A landscape with many valleys, sampled at points; each row gives a point and its height.
From any point a ball rolls to the lowest of the 2 points nearest to it. It stops when none of these is lower. Distance is the straight distance between rows; heights are no part of it.
<1523> h=6.91: [-32  -1   6 -35   8 -32 -18 -25  12  14  10  -8  -8   4  11  19 -11  19
 -16  11   4  -2  -1  -3  -9  27 -18   0   2  16 -33 -19]
<1179> h=3.18: [ -6   5 -15  22 -15  12  36  10   2   3 -18 -13  25  -8 -10 -27  10  15
 -23  -2   5 -10  -9   5  12   3  43  -3  -3  -6 -10  -2]
<809> h=6.11: [-28  15  -4 -24   6 -29  21   1  -6  27 -29  13   5 -14  17 -13  23 -12
 -12  23   2   8  -8  -9  19   3  16  -1 -23 -16 -29 -36]
<434> h=6.29: [-29   5   1  20  13 -21   4  12 -19  19  -5 -20   9   1  13 -20  13   6
 -29  -2  -8 -32   2  -3  -3   7  18  -9 -11  11  10 -44]
<1209> h=6.51: [-31  15  -6 -16  -2 -27  31   6 -17  29 -19  26   3  -2   3 -20  15  -8
 -14   6  -9   2  -6   1  16   5   5   9  -7 -22 -10 -26]
<959> h=5.35: [-27   9  14  -1 -11 -21   9  14 -12   6   0  18  13   8   8 -17  21  -4
   5   8  12   9  18  -1  16   7   9   3   0 -12  -6 -13]
<1206> h=5.48: [-25  -5  25  10   1 -27 -13   1 -29  11  31  21  -4  21   4 -13  13 -15
  18  -9   5  -9  31   4   9   6 -27   5  21  -3  19  -1]
<1394> h=2.79: [ -6   4 -19  17 -13   6  22   8   0   2  -9 -15  24  -7 -20 -21  -4  33
 -27 -11  -7 -11  -3   9   2   9  35   4  19  -5  -2  10]
<1393> h=6.16: [ 23  -2   4  14  22  10  22   3  -5  11 -25  -4  -8 -13  15 -12  12 -21
 -12  13  -5  -2  -6 -25   3 -18   2 -12 -32   3  18 -34]
<632> h=4.05: [  6 -14  -2  24  -2  14   1  -3  13 -15   4  -5   2   8   2   6  -6 -18
   6 -10  14 -12  -8   5  -5  -9  -5   2 -13  12   5   7]
<1086> h=5.01: [ 32   7  -6 -11  13   0 -24   2 -17  -4 -11 -13   3 -33  -1  -5  11 -18
   6  19 -15  20  -5 -36   4 -22   9 -18  -7 -13  -5  -9]
<99> h=6.35: [-29   9   3 -14 -23 -15   8  -8  14 -18   1  21  -2   5   1   3  -5  -3
   0  -4   9   0  -2  12   2   7   2   8  -9 -10 -32  16]
<139> h=4.22: [  1  11 -29   3  -9  -1  18   0  -6   5 -26  17   2 -26 -19 -10  -1 -12
  -9  -1  -9  12 -12   3   9  -5   5  11   2 -22 -12  11]
<1015> h=7.39: [ 10 -21  -5 -25  14   1 -36 -24   6   3  25  -1 -25 -11 -11  30 -21   9
   9  -8 -24  -7  -9   4 -23  16 -25  -8  20   8   2  11]
<1346> h=5.13: [  9   4   1 -13   3  -8  19  16  -7  30 -20  16  -8  -3  -9 -19  13   9
   5  10 -12  22  10   6  18  -1   0   0  11  -9  30 -15]
<1335> h=7.31: [ -4 -10  -6 -24  14 -10 -46 -17   5   3  26 -18 -18  -6  -4  24 -21  30
  -6  -7 -21 -11  -9   0 -22  23 -16  -9  12   9  -7  -2]
<866> h=2.65: [ 20  -1  -3 -21  -7  14  20  11  22   1 -29  11  -9 -15  -5   0   4  -4
   9  22   7  31  -6   4  17 -11   7   1 -21  -6  -2  -2]
<440> h=5.99: [ 15   3  -9  34  15   4  20   3 -27  26  -6   5  -7   1  -2 -20   5 -11
  -4 -11 -13  -9  15  -8   4 -19 -14  -3  15  -1  41  -3]
<776> h=5.78: [-15  -6  18  14   4  -6 -38 -18   7 -16  41  -5 -13  24   1  12 -24  20
   5 -22   2 -29  10  13 -19  19 -23  -2  13  12   8  19]
<1307> h=4.08: [ 19   2 -32  23   4  13  10   0  -2  -2 -26 -13   6 -32 -14   1  -1 -12
 -14  -4 -14  -1 -17 -12  -7 -15   8  -6 -10  -2  -6   5]
<108> h=4.59: [ -8  -2  24   1  -8   5  32  22  10   4  -4  16   2  30  12 -14  18   1
  12   9  25  12  19  13   8   2  -4   5 -11   5  24 -19]
<631> h=6.41: [ 20 -17   3  28  26  21  22  -3  10  -2 -14 -12  -4  -3  17   5   4 -23
 -14   7  -4 -18 -14 -12 -14  -8  -1 -10 -37  14  21 -30]
<617> h=3.69: [ 31 -13   0  31   6  35  14  10   5  -9   7 -10   1  14   6   3   3 -18
  10   2  22  -3  -8  -2  -6 -20  -5   1 -13  17  20   0]
<1096> h=4.54: [  8 -12 -19  33 -12  38  53   1  17   6 -15  -5   0   8  -2  -1 -10  -5
 -17 -19   5 -16 -18  19  -9 -11  -1  11 -15  17  22  14]
<583> h=6.52: [-23  -8  -7   0   9 -16   2 -15  -7  15   7  13 -13   6   3   5 -10  -6
 -19 -14 -15 -28  -2  11 -12   9 -20   5   1   8  13 -11]
<638> h=5.34: [-33  -1  20 -14  -2 -31  11   0 -23  31  13  32  -5  22   9 -14  16  -8
  11  -4  -1   6  26   9  16  12 -29   7  20  -9  17 -19]
<771> h=5.97: [ 15   5  -4   6  11  -1  -5  17 -20   7 -11 -22  14 -20  -7 -20  15   7
  -7   9 -12   4  -1 -18   5  -1  29 -18   0  -5   7 -22]
<19> h=3.45: [-19  -8 -11  29  -4  -4  13 -12  -9  12  14  16 -12  25  -4  -6 -14  -3
  -7 -32  -6 -25  13  27  -7   2 -10   8  31   3  30  24]
<176> h=7.11: [-21  -2 -10  34 -23  15  21  -7   5 -20  19  13  -1  26   0   0 -14 -17
   1 -32  21 -24 -12  16 -10  -5  -9  23   1  10  -6  36]
<1535> h=5.81: [  4  -4   1   6  16 -16 -28 -14 -35  17  21  14 -12  -1 -10  -4  -1 -17
  15 -12 -18 -10  21  -1   2 -10 -30   0  32  -6  19  10]
<141> h=5.76: [ 21 -12   3  30  10  26   7  15  -3  -7  14 -40  14  12   7 -12  13   3
   0  -5   9 -17  -5 -14  -8  -5  24 -21 -16  24  27 -16]
<1437> h=5.18: [  2  -6   2  33 -12  16 -21  -3  15 -37  28 -27  12  22   1  11 -20  13
  11 -20  22 -22  -3   4 -13   3   4   1   1  21  -5  29]
<328> h=4.11: [ 22   6 -12 -12 -22  24  27  16  22  -8 -37  -9  11 -17 -18  -5  -1  24
  -3  14   4  26 -10   6  10  -7  39  -3  -5  -5 -13  12]
<119> h=2.89: [ -4   2  -7  -9  17 -10 -47  10  -3  -4  18 -47   2  -5  12   4  -1  30
 -15  -1 -12 -14  -8 -16 -19  16  27 -25  -8  10  -2 -25]
<32> h=5.20: [-28  18 -21 -25 -17 -23 -17 -16   9 -11 -15  -5   5 -26  -7  12 -15  23
 -30   8  -9  -6 -11   7   0  13  24   9  -6 -10 -54  10]
<47> h=7.41: [ 21  -8 -19 -18  11   1 -39 -10  -3  -4  12  -9 -11 -21 -21  20 -16   2
   9 -10 -23   6  -8  -3 -13   2 -12 -13  17  -4  10  17]
<1012> h=3.96: [ 30   0 -18  37  -3  13 -12   1 -22 -10   2  -7   7 -17  -2  -1   1 -25
  14 -10   1   5  -8 -20   4 -27  -6   9   5   5   0  24]
<629> h=6.57: [-23   0 -17  -9   8 -23  13 -23 -22  34  -2  28 -20  -3  -3   1  -3 -16
 -15 -11 -24 -20   4  11  -4   3 -24   7   8  -5  13  -8]
<1389> h=5.93: [  4  -2  -7 -14   7   4 -18   3  23 -17 -10 -39   5  -5   0  14 -18  32
 -23  -3 -14  -8 -19  -1 -18  10  30 -21 -11  11 -11  -8]
<1178> h=6.78: [ 10   1   2 -26  -3   8 -13 -11  43 -32 -15 -25   0  -3  -3  31 -25  33
 -19   1 -10   4 -20   3 -15   6  22  -8 -19   8 -27  14]
<1269> h=2.66: [ -1   1 -27  12 -10   1   2   4  -6   5  -6 -10  19 -10 -30 -12 -18  42
 -24 -17 -14  -6   1  11  -1   9  29   6  35 -10  -1  28]
<1071> h=2.64: [-10  10  21  16   0  -3  -9  11 -19  -2  -6   2  21  -2  22 -16  35 -30
  10  21  18  -5  16 -30  25 -15  16 -12 -15 -10 -13 -12]
<1218> h=6.03: [  3  -4 -16 -18   4   0  13   2  15  15 -32 -11  -6 -14 -11   2 -15  26
 -21  -5 -27   4 -13   9  -4   6  14  -6   0   3  10  -9]
<842> h=5.47: [  4 -12  11  30  -3  23  26  15  16  -9   3 -28  13  22   8  -8   6  10
  -8  -3  16 -18  -3   3  -6  -3  20 -14 -17  24  19 -14]
<1486> h=3.60: [-20   2  -5  20 -16  -7  -8 -14  -2  -6  26  11  -8  22 -12  -3 -26  14
   3 -32  -1 -23  15  26  -9  12 -10  15  39   2  10  44]
<1514> h=4.23: [  5 -10  22  13  -7  17  22  19   6  -2   9  16  -1  35   7  -7   9  -6
  23   4  30   4  21  17   1  -6 -20  10   3  10  28  -7]
<1370> h=3.81: [ 20  -7  20  12   9  12 -13  25 -21   0  28 -14   6  25   6 -11  17  -7
  28   3  16   7  23 -12  -4  -8  -6 -10   9   7  41 -12]
<79> h=2.88: [-24  19  11 -37  -5 -26  15  -3  14  18 -20  -3  -4  21  -7   6  -9  47
 -25  -9 -20  14  11  22   0  20   2  15  21  -3  -7   7]
<114> h=5.50: [ 15 -19  34   8  16  -1 -10 -10 -13   3  23  14  -9  11  12   3   9 -39
  22  11   4   0  10 -13   0 -12 -42   3  -3  -1  17 -12]
<1448> h=3.34: [-22  -2 -22   8  -7  -8  33 -11 -12  22  -4  29 -15  18 -10 -10 -17   4
 -13 -25 -18 -14  11  29  -3   1  -2  12  29 -14  21  22]
<103> h=5.33: [ 12  -1 -16  10   5  -1  -9   5 -19  10   2   1  -1  -3 -20  -8  -4   4
  10  -9 -14   5   9   4   6  -4   1  -6  31  -6  27  14]
<219> h=4.32: [  6  11 -24  26  -6   7  36   7 -16  14 -15  25   2 -15 -10 -18   7 -19
 -11  -8   1   7  -9   2  13 -14  -3  19   8 -14   6  15]
<1248> h=5.77: [ -7  -7   7  12 -10  19  30  -9  38 -26  -6 -13   0  22   9  16 -19   7
 -25 -12   8 -25 -15  14 -19   4   9   8 -23  12  -3   4]
<599> h=6.85: [-33  12  16  16  -4 -24 -37   2 -19  -6  39  -3   6  17   3  -8  -1  28
   8 -11   3 -16  30   5  -2  25  -9   0  20  -1  -5   6]
<879> h=3.86: [ -8  10  13  35  -1   2  15  11 -23   1  -1   4  16   3  16 -26  28 -36
  -2   7  18  -9  13 -20  18 -17  12  -1 -13  -8  -7 -12]
<188> h=3.11: [-29   9   4 -19  -7 -21  25  -4   9  17 -15  10  -8  24   2  -1 -14  28
 -22 -15 -17  -2   4  23  -1  14  -1  13  13   0   8   1]
<1128> h=3.57: [ 42  -5  14   8  10  24 -14  21 -14  -9  18 -20   7  12  14  -6  18 -25
  27  13  19  15  10 -25  -4 -23  -1  -8  -2   4  28  -6]
<34> h=5.84: [ 31  -3 -13  25  12  24  -8  11 -12  -6  11 -44  12  -8   1 -10  13  -5
  -2  -8  -3  -6 -11 -24 -10  -6  22 -22  -4  12  26  -9]
<704> h=6.42: [-30  -1  -3  14  10 -17   1  -1  -9  15   2  -8  -1   8   9  -7   0   1
 -26 -10 -11 -33   2   8  -7  10   0  -2  -5   9  15 -27]
<241> h=5.92: [  7  -6 -11 -38  11  -4  27   3  21  33 -47  -6 -14 -14  -4  -3 -10  24
 -16   7 -27  21 -14   7   5   8   8  -3  -7   4  13 -23]
<957> h=3.98: [  5   0   2 -28  19 -10 -43   9   3   0   7 -37   8 -13  17   9  12  18
  -3  11  -8   5  -6 -20  -9  14  26 -28  -9   1  -7 -26]
<98> h=7.16: [-28   2  -3 -25   3 -27 -29 -18   2  16  13 -11 -10  -3  -1  13 -17  32
 -16   0 -14 -13   1   7  -9  20 -14   4  11   8 -18  -9]
<649> h=5.85: [-36  16   8  -5 -14 -22  -4   2  -2 -12   1  10  16   3  12  -7  13   6
  -1   6   8  -1  11   0  13  10  16   0  -5 -11 -30  -2]
<914> h=5.39: [-31  14  -8 -45  -5 -23  25  -7  12  20 -32  17   5 -14  10   0  12  -4
 -10  22  -1  19 -16  -5  18   6  14   4 -17 -14 -42 -22]
<897> h=3.16: [ 20   5   9 -20  -3   9 -25  25   2 -18   8 -26  16  -1   8   0  24  16
  20  15  17  24  10 -17  -3   5  37 -24   0   0  10  -7]
<111> h=4.93: [-11  13 -27 -19  -9 -17 -37  -4   1 -13  -7 -10   9 -39 -21   8 -14  29
 -19   7 -16   3  -9   3  -1  11  27   2   8 -15 -45  12]
<853> h=6.13: [-10  11  11  23 -10   8 -30  -2  12 -40  33 -31  14  29   2   9 -21  32
  -1 -17  11 -19  12   4 -15  20   9  -8  -3  18 -14  25]
<210> h=7.20: [-17   4 -13  30 -22   9  33   2  -4  -7   8  30  -2  18  -4  -8  -5 -32
   4 -20  23  -9 -18  14   4 -13  -9  24  -7  -3  -8  28]
<1531> h=6.58: [-10  -8  -1  -9   5  -9 -19 -37  -8  -4  20  19 -16 -24  -3  21  -5 -45
  -2  -4  -7 -20  -4  -9 -10   1 -34   9  -7   2 -33   1]
<1133> h=4.44: [  5   4 -14 -26  -7 -23 -39   3 -17   3   3  10   8 -33 -32   0  -5  16
  10   5 -17  25   5   0  14   7   3   3  38 -28 -17  19]
<17> h=5.44: [ -3  -9  13   7  -1  -3 -31  -3   2 -14  36   1  -7  22  -8   8 -14  13
  24 -15   6  -5  17  11 -11  10 -22   0  24   5  17  23]
<395> h=7.10: [-34  16  23  10  -8 -22 -18   2  -3 -14  26  -5  11  33  11  -6  -2  33
  -4 -13   7  -8  28   7  -4  27  -2  -1   5   8  -6   2]
<310> h=3.44: [ 43 -13 -10  19  -5  54  18  19  14 -13   7 -14   4  14   5   6   4  -5
  24   3  27   7 -11  12  -3 -25  -2   6  -5  23  14  10]
<1016> h=4.87: [ 22  10 -23  -5   8  -2 -34   6 -17  -9 -12 -19  14 -46 -15   2   4  -3
  -4  12 -17   9 -10 -28   0  -9  32 -18   1 -19 -22   1]
<1382> h=2.69: [ -5  17  10 -37  -6 -23  -2   7   9  13 -16  -1   2  10 -18   1  -7  56
  -9  -3 -20  32  15  16   5  19  10   5  31  -6  -2   9]
<298> h=5.17: [-12   3  19   1 -10 -11  19  13 -14  18   7  35  -4  18   3 -18  17 -20
  19   0  13  14  23  13  17  -3 -24  11   9 -10  24  -5]
<1029> h=6.54: [  7  -4   8  -6  14  21 -19   7  26 -29  -9 -23  16  -5  16  18  16   2
   7  19  14 -10 -14 -27   0  -5  32 -28 -31   5 -15  -9]
<1334> h=2.55: [ -3  11  -5 -14  -7  -8  -9  11   3  -2  -9 -13   7   0 -21   0 -16  53
 -16  -8 -21   8   5  12  -3  15  23  -2  33  -6   1  19]
<1344> h=4.68: [  1  -5  -9 -54   3 -19 -19 -18   4  22 -11   8 -13 -31 -14  22 -13   7
   4  12 -20  25 -11  -4   7  13 -17  -4  16   0 -23 -13]
<968> h=7.46: [ 22   6  -5  24 -14  27  14   9  -5  -8  -4  14   5   0   7  -4  13 -33
  20   6  33  10  -2  -1  20 -30  -5  14  -8   2  -7  18]
<881> h=7.42: [ 15  -4  -2  -1  -7  28 -11  -2  37 -44   1 -30   7   8  -4  26 -23  23
  -5  -3   8  -5 -16   3 -19   1  26 -13 -13  15 -15  23]
<392> h=3.53: [ 30 -20  10 -13  22  13  -4  -4  10   1   2   4 -16   0   0  17  -3  -9
  15  13  -9  13 -14  -3 -13   0 -20  -8  -6   3  25 -12]
<683> h=5.70: [-15 -11  23  15  -5  -9 -18  -7 -10  -9  35  19  -5  17   6  -1   5 -29
  27 -10  19 -11  16   5   1  -2 -33  11   8   1   7  12]
<1547> h=6.88: [-20   8  13  15 -26   7  24  -6  21 -28  15   2   2  40  -3   7 -19   7
  -9 -26  18 -17   4  25 -12   7  -4  20   1   9  -6  36]
<1457> h=3.55: [ -1  12  -5 -26 -16   2  33  13  13  10 -36  26  -4 -15   0  -8  12  -6
   1  22   6  32  -5   5  25  -5  13   4 -17 -21 -13  -1]
<1057> h=4.95: [  7  -3  17  -3   1  -1  20  23   1  15 -14   2   1  11   4 -21  19   8
   7  10   7  16  12   1  12   3  10  -7 -10   3  26 -29]
<1125> h=5.29: [  7   5 -17  -3   1 -17  -3  -3 -28  28  -7  26   0 -15 -25 -16   3   5
   4  -3 -20  13  16   6  17  -2  -4   6  37 -24  18  10]
<939> h=5.23: [  4   7  -3 -20  -1 -19   4   2 -17  26 -14  30  -6 -20 -17 -10  11  -3
   9   8 -17  26  10   3  23  -3 -16   6  21 -22   9  -3]
<245> h=7.15: [  9  -6   8   1   3  29 -11   4  35 -40   1 -25  13  11  13  24  -3  16
   4  14  17  -9 -14 -13 -14   2  29 -21 -22  12  -9   7]
<1283> h=5.90: [ 38   3 -13  14  15  15   6  12 -16   8 -11 -24   2 -19  -5 -15  10  -4
  -3  -1 -13   4  -8 -26  -3 -17  12 -16  -2   1  29 -12]
<1205> h=7.40: [-31  19  23 -27  -7 -22  -4 -10  17 -11   3   1  12  33  11  12  -1  28
 -12  -2   4  15  19  15   1  28  -1   8  -5  10 -31   7]
<283> h=5.31: [ 31   1  11 -10  16  14 -17   6  -2 -11  -8 -13   6 -18  11   2  19 -24
  16  25   4  14  -3 -37   8 -22  12 -19 -21  -7  -3  -9]
<793> h=2.34: [ 24   5   2  -2 -13  31   1  28   6 -18  -1 -24  21   4  -5  -7  21  18
  23  15  27  17   5  -8   4 -11  36 -15   3   8   0   3]
<1061> h=5.09: [ -5  -7  -1 -51   2 -19   5 -23  12  22 -17  19 -12 -25   0  18  -3 -13
   1  15  -4  24 -12  -7   9  11 -19   2  -2  -3 -32 -20]
<1452> h=6.37: [ -7 -11   9   5  -1  -2 -13 -29  -1 -13  20  21  -9  -8   3  13  -1 -51
  10  -6  10 -16  -7  -4  -3  -7 -28  11 -14  -3 -26  13]
<561> h=6.67: [ 13 -18  10  23  31  10  30 -14   5   8  -8  11 -20   4  20   4   2 -31
 -12   6 -12 -18 -13  -3 -17  -3 -29   4 -29   7  29 -31]
<411> h=4.37: [ 22   5 -13 -25  -9   8  14  21   9   6 -40  -8  10 -29 -18 -13   7  23
  -2  20  -6  32 -11  -6  13   1  45 -12  -4 -15 -11  -7]
<1552> h=6.12: [ -5   2  10   6  17 -16  -7  11 -22  15  -7 -16   8  -6  10 -17  17  -3
 -10   6  -8  -9   6 -16   5  -2  12 -16 -11   2   7 -41]
<9> h=7.17: [-20  19  20   5  -7  -9 -38  -1   6 -28  27 -19  17  28   7   6  -8  39
  -5  -9  10  -6  23   3 -10  27   9 -11  -4  12 -22  10]
<53> h=4.90: [-14  11   7  13 -12  -5  31  13 -21   9   3  41  -7  13  -1 -21  14 -38
  12   1  19  11   6   4  21 -15 -19  17  -3 -21   3   7]
<1235> h=3.27: [-24   1 -17 -14  -3 -21  27  -9  -5  32 -15  19 -18  10  -6  -8 -18  20
 -24 -17 -31  -9  11  28   0  10   4   9  26  -9  20  -1]
<137> h=6.40: [-28  -4  10 -16   7 -18 -27 -34  17  -8  19  -6  -7   5  21  27 -10   8
 -12   9   7 -22  -6  -2 -13  26 -11   3 -13  15 -41 -14]
<1119> h=4.91: [ -1 -12  -3  32  -8  30  40   0  25  -8  -9 -22   6  19   3  -1 -13   6
 -23 -15   4 -23 -12  16 -11  -2  13   2 -20  22  16  -2]
<1095> h=4.40: [ -3   9 -25 -17 -13 -21 -14  -3  -9   6 -12  19  10 -29 -34  -7 -10  16
  -7  -2 -15  13   0  11  15   9   9  13  29 -27 -21  19]
<226> h=6.59: [-30  12 -18 -10   2 -26  28  -5 -31  34  -9  40 -12  -2  -9 -14   4 -12
 -16  -3 -22  -8   0   7   9   3 -14  16   8 -21   2 -14]
<1216> h=2.83: [ 33 -16   5   6  -2  52  20  17  33 -27   0  -9   0  25   9  14  -3   4
  22  16  32   8  -5  17 -13 -15   3   2  -6  20   6   7]
<1341> h=5.89: [ 22   1  13  -5  11  28 -14  11  16 -21 -15  -9  13  -9  15  15  24 -20
  19  31  22  -1 -10 -32  12 -18  19 -20 -30  -3 -12  -5]
<198> h=6.79: [-16   1  23 -20 -11 -10   3  -9  25 -14   1   7  -1  18   7  13  -5  15
  -5  -2   8   4   3  13  -5  11  -5   6 -11   5 -15   4]
<670> h=5.54: [ -7  -5   4 -51   5 -18  24 -12  24  31 -28  12 -12 -13   6  10  -6   5
  -1  18  -8  32 -12   3   9   9 -14   2  -7  -1 -14 -22]
<112> h=6.68: [-21  10   6  23   1 -19 -53   3 -28  -8  37 -13  10  -7  -5  -9  -6  11
  12  -7   2 -15  20  -7   3  13  -1   1  22 -13 -14   8]
<843> h=5.36: [  1  -5   4   9   0  -5 -17   5 -10   3  18  -3  -2  14  -9  -2  -9  12
  15 -14  -5  -4  15   9   1   3  -6  -5  26   4  28  13]
<745> h=4.57: [ 10  -9   0  -9  20   8 -23  10  20 -14  12 -46  -2  10  15  12  -9  34
 -20  -5 -12 -12 -17  -7 -32  22  21 -24  -9  16  16 -23]
<871> h=5.49: [-34   7 -22 -26 -16 -21 -15 -25   5  -5  -2   0  -6 -26 -12  16 -23  11
 -30  -3 -14 -18 -19   9 -14  12   2  14  -5  -3 -45  11]
<330> h=3.97: [  6 -15  27  18   4  10  -1  18  -2  -6  29   3   1  42   7  -4   8   2
  25  -3  23  -4  25  10 -10   0 -18   0  12  15  43  -7]
<145> h=6.19: [-14  -5  -3  23   1   0 -41 -16  -1 -22  33 -12  -5  -1  -6   9 -24  -2
   8 -24   5 -32  -2   7 -16   9 -15   3   7   8 -11  21]
<1126> h=4.84: [ 23 -22  35  11  16  15  -1 -11   3  -9  19  15 -21  12  16  18  10 -42
  29  24  11   1   1   0  -8  -8 -34   6 -11   3   9  -7]
<1036> h=6.45: [-17  -1   2  21   7  -9 -53 -11 -19 -11  37 -19   0  -6  -1   6 -13  -8
   5 -11   0 -33   9  -6 -11   7 -13  -6   1   3 -14   3]
<349> h=2.57: [ 30 -14  13  -9  15  17  29   0  11  14 -12  26 -27   0   5   4   4 -21
  12  21   5  18   1   6   4  -9 -32  10 -17   1  26 -14]
<1443> h=4.55: [-20   8  -6 -42 -13  -4  38  -5  26  12 -38  29  -8  -8  11   6   3  -8
  -6  17   3  20 -21   1  17  -2   8   8 -29 -17 -35  -8]
<1250> h=5.65: [ -2 -15   8 -42  -2  -3  24 -24  23  14 -12  38 -21 -12   9  23  -3 -27
   9  15   2  17 -22   1   5   9 -27  10 -15  -1 -30 -12]
<1559> h=3.25: [ 48  -9   7  -7  21  19 -15   3  -6  -6  13 -10  -7  -5   4   8   4 -23
  19  11  -2  19  -4 -23 -13 -16 -17  -7  -2  -1  30  -7]
<865> h=4.33: [-15  11 -22 -20 -20 -16   6  -8  -7   2 -16  29   0 -25 -24  -4  -7  -8
  -7   2 -10  13 -11  12  11   3   2  15   9 -28 -30  18]
<559> h=4.60: [  1  -6   7  17 -13  12 -14   0  18 -32  17  -6   8  17   4  12  -7  -2
  21  -5  29  -5   5   7  -2  -6   0   2  -4  10 -10  24]
<848> h=1.77: [ 41  -6   0 -19   8  24  30  16  15   8 -25  19 -19 -13  -2  -4   6 -12
  15  25  13  32  -1   4  14 -17 -13   4 -21  -2  17  -6]
<1564> h=5.75: [ 11  -6  16   3  10 -11 -23   0 -26   6  20   5  -2   0  -4  -5   5 -23
  20   0  -6   2  15 -12   8 -13 -31  -3  15  -5  20   1]
<146> h=5.86: [ -5   2 -13  24  11 -12 -21 -17 -33   7  11  10  -4 -17  -6  -3  -5 -26
  -1 -17 -16 -25   7  -5  -6 -10 -25   9  17  -6   2  13]
<1021> h=4.52: [ -7   9   6  34 -13   4  29  14 -23   5   7  21   9  16   9 -22  21 -37
   8   0  27   0   9  -3  21 -17  -6  15  -3  -7   4   4]
<25> h=7.29: [  5   4 -15  40 -26  22  24   6 -13 -11   8  24   3   9   9  -3   7 -37
  11 -16  30  -4 -15   5  15 -28  -7  28  -6   4 -13  30]
<851> h=4.61: [ 14   7 -13 -28  -4  -5 -18  16   6  -5 -20 -14   9 -24 -17  -1   1  29
   2  11 -14  29 -11  -5   4   6  37 -13   7 -12 -13   1]
<748> h=6.04: [ 19  -2   0  24  22   6  28   5 -15  23 -14   1 -10  -4  10 -24  10 -16
  -9  -1  -8  -6   4 -16  -1 -18 -16  -8 -11   3  42 -26]
<1151> h=8.05: [-26  23  26 -14  -7 -10 -28  -5  15 -23   8 -15  14  30   9  16  -5  41
 -12  -5   4   9  22  10  -1  32   9  -1 -10  16 -37  14]
<832> h=6.82: [ 11 -18  10   2  31  -3  19 -23  -2  23  -1  19 -25   0  16   8   2 -26
  -5   5 -18 -12  -3  -5 -10  -2 -43   5  -7   8  28 -31]
<761> h=5.91: [ -2   3  -3  41   6 -11 -10 -10 -39   6  10   8   0  -6  11 -21   3 -41
   0 -13  -5 -22  11 -20  -1 -25 -32  14  13  -5  10   9]
<1546> h=5.95: [  4   6  -5  42  11  -9  11  -3 -41  22  -1  11   0  -6  10 -29   9 -29
  -8  -8 -11 -14  13 -22   6 -26 -19   8  18 -11  28  -2]
<1053> h=4.43: [-27  10  25   1   0 -19  -8  14 -23   3  -1  16  21   1  21 -19  35 -14
  12  17  16  10  27 -18  25  -1  14  -5  -7 -18 -13 -20]
<174> h=4.00: [ 28 -27  30  -6  21  13  -4 -11  10  -8  20   6 -28   7  12  29   3 -23
  29  24  -5   9 -10   3 -21   7 -30  -3  -4  11  17 -12]
<1516> h=6.01: [-13  -6  12  18 -12   0 -15 -14   3 -21  30  20  -3  10   4   7  -1 -38
  25 -15  29 -11   4   7  -2  -7 -23  20  -2   0 -17  27]
<1167> h=3.87: [ 40  -6  -9  32   4  27  11   5 -10   1   1  -1  -3  -4   5  -3   2 -25
  14  -5  10   3  -6 -14   1 -32 -18   6  -2  13  23   8]
<903> h=4.75: [  9   8 -22 -28   2 -12 -37   4  -4  -7 -12 -16   8 -42 -20   7  -1  16
  -2  12 -20  19 -12 -11   5   4  26 -13   7 -17 -29   0]
<653> h=4.01: [ 35   4 -32  26   1  12  -3  -2 -14  -4 -17  -6   4 -32 -15   2  -3 -12
   5 -10 -13  13 -17 -16   0 -24   1   3   8  -5  -4  25]
<359> h=1.51: [ 29  -3   1  -5 -13  47  16  22  25 -24  -3 -24  16  17   3   4  11  25
  19  10  31  14   0   7  -5 -16  27 -11  -3  14  -2  13]
<1566> h=6.50: [-11   3   6   5 -13   9  11 -12  30 -29   3 -11  -3  21  -6  16 -28  19
 -21 -24   1 -18  -7  23 -16   8   3  16  -5  11  -9  29]
<584> h=5.79: [ 11 -11   0 -48   4  -5  18  -1  25  29 -30   6 -15  -7  -5   7 -11  20
   1  11 -19  30  -9  11   5   6 -10   2   2   0  11 -14]
<1046> h=3.73: [  8   2 -12  12 -17  26  41  10  18  -4 -28 -12  11  -9  -7 -12   5   8
 -11   6   8   6 -10   5  10 -10  31  -3 -16   3  -2   2]
<908> h=4.53: [ -2  -3  -4 -43  -8 -24 -30  -7  -3   9   2   9  -8 -24 -19  12  -9  17
  11   5 -15  25   0   3  11  11 -10  -3  26  -8 -20   4]
<650> h=5.87: [-34   5  -8 -17  -9 -19 -26 -34   9 -10  16   1 -10 -13   5  23 -18   0
 -19  -1   0 -26 -11   0 -15  16  -9   9 -14   8 -46   2]
<1002> h=4.42: [ 12   2 -24  36  -8  27  44   2  -3   8 -14   9  -4  -3   1 -10   0 -23
  -9 -13   6  -4 -18   6   4 -17  -9  13 -12   7  17  15]
<693> h=4.06: [ 10  -1  14 -28  11  -2 -21  17   8  -4  -1 -22  11  -5  14   2  18  11
  12  19   1  21  -1 -19   0   3  28 -26 -14   1   0 -22]

Where does a ball stop that starts at each point below?
<1437>: <359>
<1307>: <359>
<599>: <1559>
<1523>: <1334>
<226>: <848>
<771>: <139>
<283>: <1334>
<1125>: <1559>
<1205>: <1071>
<210>: <139>
<670>: <139>
<1393>: <1559>
<1531>: <1334>
<1452>: <1071>
